Each row is a point on a landscape with many valleys, with its height.
From any point a ball rolls to the lowest of the 2 points nearest to it. It stops when none of these is lower. Distance is the straight distance between rows; heights are no part of it.
K_7: [ 94 113  93 103 135  78 114 116  75 167 179 110 133 131 119  95 139 179
 135 175 111 117 168 102 117]  height 5.87
K_739: [118  85 159 136 165 133 189 120 125 141  89 134  89 184 115  75 128 128
 164  91 121 151  86 100 137]  height 5.29
K_517: [138 116 126 143 115 104 137  91  71 155 149 161 173 103 162  73 108 138
 146 151 142 153 118 112 114]  height 7.10
K_503: [109 163 142 130  65 131 142 115 137 151 100 108 131 126 114  86  89 143
 151 168 140  95 120 192  88]  height 4.23
K_907: [119  79  97 128 144  90 138 110 149 152 164 143 133 171 154  93 165 116
  81 115 114 135 111  62 117]  height 3.73
K_44: [128 127 141 193 140 154 114  56 134 105 157 135 187 113 162 163  67 152
 110 128 102  74 149 131 135]  height 3.04
K_585: [ 86 150 135 141  63 134 106 131  85 184 122 112 141 150 111  94 109 132
 161 162 146  98 104 161  65]  height 4.47
K_926: [146 147 159 155 179 180 176 150 132  49 127 159 113  97  89 149 135 124
 100 141 114 135 164 152 148]  height 6.64
K_62: [113  91  89 184  78 105 141 103 127 118 177 120 154 142  96  89 167 169
  71 141  80 113 165  84 131]  height 2.97
K_700: [129 144 186 140 197 164 168 168 111  71 126 146 107 159  76 178 147 128
 124 117 146 145 134 143 142]  height 6.31
K_672: [108 116 160 149 157 144 115 134 106 162  98  79 127  95 127 103 205 120
 130  81 132 184 172  68 131]  height 6.24
K_166: [112 173 160 145  92 134 175  97 152 106 107  83 142 111 111 124  94 159
 154 185 132  65 164 195 116]  height 3.88
K_117: [108  86 137 136 152 112 127 108  36 142 154 184 152 149 150  92 119 135
 141 136 141 168  97  80 118]  height 7.24
K_811: [163 176 133 137  70  91 163 126  93 133 118 129 139  67 142  78  83 101
 174 147 125 128 138 132 169]  height 7.89
K_416: [120  87 133 123 136 145 116 120  58 128 114 196 140 137 155 145 104 130
 120 134 166 163  66 104 116]  height 7.37
K_329: [109 167 104 204 130 145 131 122 221  84 133  89 143 149 124 140 143 148
 122 146 102 103 172 153  87]  height 2.74
K_918: [124 158  63 135 122  93 100 115 114 144 167 121 159 143 182 168  92 150
 144 177 120  83 108 167  71]  height 1.71
K_223: [105 127  84 109  93 116 101 153  78 114 153 160 141 107 129 148 144 116
  76 154 149 147 148  88 107]  height 2.63
K_337: [118 125  83 186  93 109 117  98 173 144 169  74 176 151 126 122 161 168
 101 128  87  96 168  95 119]  height 2.17
K_129: [174 148  75 107 107  57 171 132 155 162 152 105 137 117 116  91 110 136
 131 171 115  97 130 127 169]  height 4.49
K_760: [147 134 125 190 142 187 156 119 129  91 129 136 125 109  93 127 119 137
 108 144  91  89 177 132 166]  height 6.94
K_808: [131 117 114 172 117 163 135  78 132 114 121 144 165  73 158 145  84 155
 120 186 123  76 156 144 119]  height 2.54
K_230: [111 119 116 124 128 127 122 122  74 163 140 118 135 131 106 103 152 130
 155 136 102 113 164  75 157]  height 6.14
K_163: [116 105 120 103  96 144  80 151  77 124 108 150 116  95 134 176 157 124
  91 128 176 174 114 106 123]  height 2.12
K_274: [105  93 168 182 165 157 156 155  78 170  91  85 117 137 102 141 188 120
 140  80 155 186 123  80 126]  height 5.89
K_516: [133 123 120 105  77 135 121 162 107 128 108 161  80 128  91  96 117 104
 130 144 126 141  89 143 136]  height 5.65
K_72: [123 170 118 158 110 141 150 125 204 122 109  71 130 117 106 126 129 147
 139 159 117  74 189 163 112]  height 3.38
K_693: [156  72 125  99 141  72 156 121 155 181 113 131  84 152 140  60 148 134
 145 124 127 143  64 118 142]  height 5.14
K_818: [122 114 138  88 151 126  87 108  96 149 104 130 145  77 180 145 148 105
 136  76 141 161 145  74 147]  height 2.83
K_987: [147 137 168 115 150 151 111 167 116 118  91 132  89 105 129 173 131  87
 118  65 159 189  94 138 161]  height 0.95
K_170: [147 169 129 131 176 128  97 200 153 123 119 101  73 133 109 237 163 128
 115 119 139 130 116 145 137]  height 4.15
K_528: [149 143  93 117 177 118 160 126 153  83 167 145 121 167 113 150 107 152
 138 137  64  83 157 116 184]  height 4.63
K_17: [153 165  83 129 128  94 160 119 137 138 177 113 144 150 117 123  95 141
 136 147  75  74 156 123 180]  height 4.85
K_38: [126 109 150 106 147 159 137 130  88  96  96 194 111 129 134 148  80 131
 139 129 145 140  80 144 143]  height 7.50
K_345: [111 138 151 102 110 148  66 126 126 159 104 117 128 104 138 151 103 116
 158 126 137  92 125 153 112]  height 0.93
K_98: [132 162 175  84 159 131 154 131 155 102 123 118 117 135  86 117 144 122
 174 105 114 110 170 147 151]  height 3.63
K_902: [136 121 120  97 168 130 121 115 189 142 104 122 123 152 152 138 114 167
 158 130 119  99 121 140 112]  height 4.38
K_956: [141 148 125 104 142  78 111 101 138 199 151 109 169 150 162  85 123 118
 161  96 130 130 124  91 138]  height 5.12
K_702: [135 118 108 106 175 102 146 117 165 129 152 156 126 198 154 113 117 119
 110 105 116 131  99  93 125]  height 4.10
K_681: [145 185 158  93 135 128  76 196 129  96 147 127  81 139  82 213 132 109
 127 119 153 119 134 167 154]  height 3.30
K_447: [131 110 128  80 162 123 136 128 148  94 131 168 113 168 132 142 104 178
 161 159 114 110  94 177 100]  height 4.76
K_426: [106 103 157 130 148 139 139 118 140 164 105 141 110 205 117  74 120 140
 157 125 138 128  78 126  86]  height 5.00
K_154: [122 170 195  89 117 135  81 157 115  67 154 130 111 110  81 210 105 103
 147 137 155  95 146 194 121]  height 2.45
K_219: [122 106 143 150 144 193 127 106 138 120  80 145 119  98 132 140 101 150
 138 164 136  87 140 146 106]  height 1.94
K_622: [114 103 143 113  75 153  66 175 108 167  97  86  81 114 108 130 188 104
 120 110 155 191 101 131 136]  height 2.56
K_662: [142 107 100 194 108 165 145 116 106 118 142 121 133 112  72 106 162 155
  95 137  71 103 176  98 172]  height 7.20
K_919: [116 100 180 162 145 201 105 109 110 128  58 144 123  83 141 141 119 120
 131 120 169 135 118 135 104]  height 2.64
K_388: [140 151 133  60 137  74 136 125 165 123 164 152 135 170 138 100 101 127
 137 111 131 138 100 153 112]  height 4.46
K_801: [ 95 157 213  78 103 152  57 140 146  97 144 107 128 130 108 161 109 100
 159 108 154 126 131 208 118]  height 1.57
K_376: [161 110 130 122 175 104 156  89 189 139 135 137 160 160 159  88 114 133
 117  91 123 150 118  76 171]  height 4.48
K_5: [140 166 121  97  85 113 136 121 187 103 114 129 142  94 151 125  95 126
 110 135 142 128 136 175 107]  height 1.43
K_974: [105  94 125 100  78 154  76 162  78 162  89 104  83  98  92 144 170 138
 143 147 140 134 127 134 136]  height 3.07
K_807: [142 100 108  48 115 113 139 164 187  91 111 117  56 139 107 138 152 136
 123 119  96 147 105 175 152]  height 4.84
K_513: [132 183 116 228 122 156 117 120 176  93 147  82 151  94 129 159 136 131
  80 133  89  95 183 150 112]  height 2.01
K_995: [115 149 118 160 119 137 105 113 151 165 150  77 173 128 131 117 168 117
 103  95 113 120 188  90 120]  height 1.20
K_937: [127 112  88 128 179 147 129 141 180 103  98 128 103 157 149 175 138 146
 123 119 115 122 120 118 110]  height 3.96
K_59: [144 189 166 121 161 144  99 180 134 124 119 126 110 109 109 152 146  76
 112  81 147 153 132 127 139]  height 2.06
K_853: [138  88 116  88 124 156 149 164 149 127  69  93  49 109 101 153 140 139
 133 107 110 145 104 174 158]  height 4.37
K_217: [121  99 167 120 100 152  93 108 137 169  67 127 128  98 163  80 143 128
 163  99 151 170 107 115 108]  height 6.72
K_67: [146 190 135  92 131  62 142 107 142 151 159 117 168 149 165  97  80 103
 146  93 137 137 118 128 142]  height 4.78
K_617: [135 143 138  96 197 133 164 140 159  65 154 127 126 169  97 169 161 132
 147 107  90 106 172 130 157]  height 4.25
K_391: [138 141  79 113  92 129 120 137 140 135 123 138 134  88 142 126 134 108
  98 140 126 124 145 116 113]  height 2.09
K_340: [164 112  66 144 103  24 162 118 120 163 184  71 166 118 132  80 139 147
  99 191 141 116 125 123 154]  height 4.08
K_407: [107 167  75 192  83 138 114 139 133 118 156  79 157 100 124 152 175 119
  73 150 102 114 190 120  95]  height 1.16
K_124: [138  95 118 119 118 170 116 175  95 148  72  92  67  77  95 191 162 130
 131 134 129 124 116 153 159]  height 3.70
K_455: [122 195 150 189  91 146 155 108 103 117 142  89 146 106 106 109 107  90
 123 116 110  97 180 131 159]  height 2.00
K_381: [121 130 148 144 155 155 101 112  70 123 136 155 163 106 150 150 125  92
 120  93 141 144 151  68 153]  height 2.02
K_180: [117 123 159 150 197 166  96  79 148  98 139 146 157 133 169 191  70 129
 132 122 125  83 142 119 115]  height 3.48
K_657: [133 107 115  77 114  95 168 157 191  73 133 158  67 164  95 102 161 122
 108 142 111 133 102 158 116]  height 5.13
K_204: [118  93 132 100 148 134 109 143  72 150  88 101 107  75 137 195 158 115
 138  80 145 153 131 101 160]  height 3.31
K_540: [125 138  96 201 170 172 116 148 177  89 128 124 127 157 125 164 154 139
  96 134 106 125 142 116 103]  height 3.43
K_813: [142  99 125 123 122 162  83 148 103 116  99 155 110  97 159 238 129 124
  85 113 189 170  89 137 133]  height 1.41
K_610: [120 130 137  81 184 105 148 125 131  71 184 187 151 209 129 151 111 149
 155 135 116 121 103 146 102]  height 5.04
K_569: [ 96 102 125 130 117 146 103 123 108 171 117 140 138 167 126 106 136 136
 135 143 146 123 101 113  74]  height 4.74
K_231: [ 88 131  94 135  85 116  99 116  79 150 151 133 170 120 163 146 112 156
 118 180 146 109 119 149  51]  height 1.00
K_567: [147 123 126 124 158 145 147 109 137 152 104 116 119 118 129 113 140 123
 152 105 104 115 157  92 178]  height 6.45
K_366: [124  91 166 154 105 140 132 109  78 138  92 167 145  96 162  63 126 132
 169 130 145 178 113  87 108]  height 6.92
K_765: [171  88  90 101 131  57 135 135 163 177 149 127  80 160 122  73 133 154
 142 168 127 100  74 166 113]  height 5.41
K_924: [136 116 125 118 100 115 166 141 170 119 105 153  74 140  95  58 141 106
 105 134 128 138 110 133 121]  height 5.40
K_691: [112 122 159 140 118 152 100 140 112 150  95 130 135 117 136  90 171  94
 120  87 164 187 121  81  93]  height 6.52
K_541: [113 178 118  99 117 107  95 126 139 148 147 113 144 155 154 153  84 134
 157 133 124  82 117 172  87]  height 1.77
K_597: [133 169 170  84 157 140 107 157 173  97 124 113 113 117 108 154 151 110
 130  90 131 129 154 167 114]  height 2.89
K_263: [ 80 145  72 169  66 113 123 117 103 122 158 106 167 129 151 143 137 146
  89 185 113 106 152 124  75]  height 0.27
K_878: [117 174 162 176 129 153 119 123  96 131 142 132 156 128 122 110 114  77
 136  86 132 131 160  93 142]  height 1.15
K_973: [125  85 145 114  96 161 105 164 126 139  83 100  73 109 132 139 137  96
 121  85 147 209  77 160 165]  height 1.98
K_935: [130  84 127 138 171 150 138 138  85 131 100 137 129 104 149 234 128 117
 111  78 174 162 107 102 146]  height 2.39
K_128: [112  76 137 159 160 147 181 132  69 141 102 127 113 160 115 120 149 113
 149  84 121 163 107  67 162]  height 5.58
K_504: [139 116  81 158 105  61 147 100 181 133 192 133 170 161 165  90 135 111
  56 122 114 127 114  84 130]  height 3.21
K_424: [164  93  78 106 133  67 123 111 106 191 159 119 128 122 135  87 141 167
 143 178 133 112 115 135 113]  height 5.63
K_368: [139 104  82 163  64  68 173 116 156 145 161  98 156 108 109  67 156 138
  77 177 111 117 147  92 158]  height 3.62
K_964: [114 134 175  92 173 148 144 125 112  51 153 187 153 166 117 172 112 126
 148 122 140 118 128 146 119]  height 5.31
K_100: [165 159 137 119  94  88 181 135  87 107 139 177 110 106 121  58  68 115
 175 154 119 144 107 156 158]  height 7.75
K_460: [102 138 129 126 115 128  97  93 130 181 130  95 174 109 155 128 130 134
 148 130 135  95 166 114 101]  height 1.82
K_607: [177  78 130 119 185  77 161 105 167 175 120 121 139 151 145  58 118 154
 152 131 147 149  83  98 167]  height 4.86
K_930: [134 123 157 168 189 172 193 152  96 100 105 132  93 151  83 129 135 114
 132  92 121 159 128 108 176]  height 5.93
K_148: [154 130 134  89 129 107 160 125 105  90 142 205 115 128 131  89  75 124
 134 138 130 155  87 157 139]  height 7.64
K_268: [111 161 166  62  75 123  98 123 164  82 146 128 143 109 144 142 102 118
 129 123 142 141 124 220 104]  height 0.80
K_384: [134 139  79 153 116 119 140 112 184 106 154 149 155 144 160 120 115 113
  80 132 121 132 133 109 100]  height 2.68
K_356: [127 131 126 100  55 134  81 138  84 136 126 167 130  90 146 107  92  97
 126 134 143 160  85 157 124]  height 5.86

For each start below, name the point where the ball stops.
K_17 => K_995
K_516 => K_987
K_217 => K_263
K_760 => K_263
K_100 => K_263
K_569 => K_263

Call two points neighbours if one is among the 2 nearest of the other. Go from one point of each pair to the other, from neighbour to neighbour, staying as low as possible. Name the highest point that can't be avoided.
K_268 and K_995 => K_17
K_813 and K_391 => K_223
K_878 and K_268 => K_204
K_995 and K_345 => K_460
K_813 and K_219 => K_217
K_987 and K_391 => K_170
K_345 and K_263 => K_541
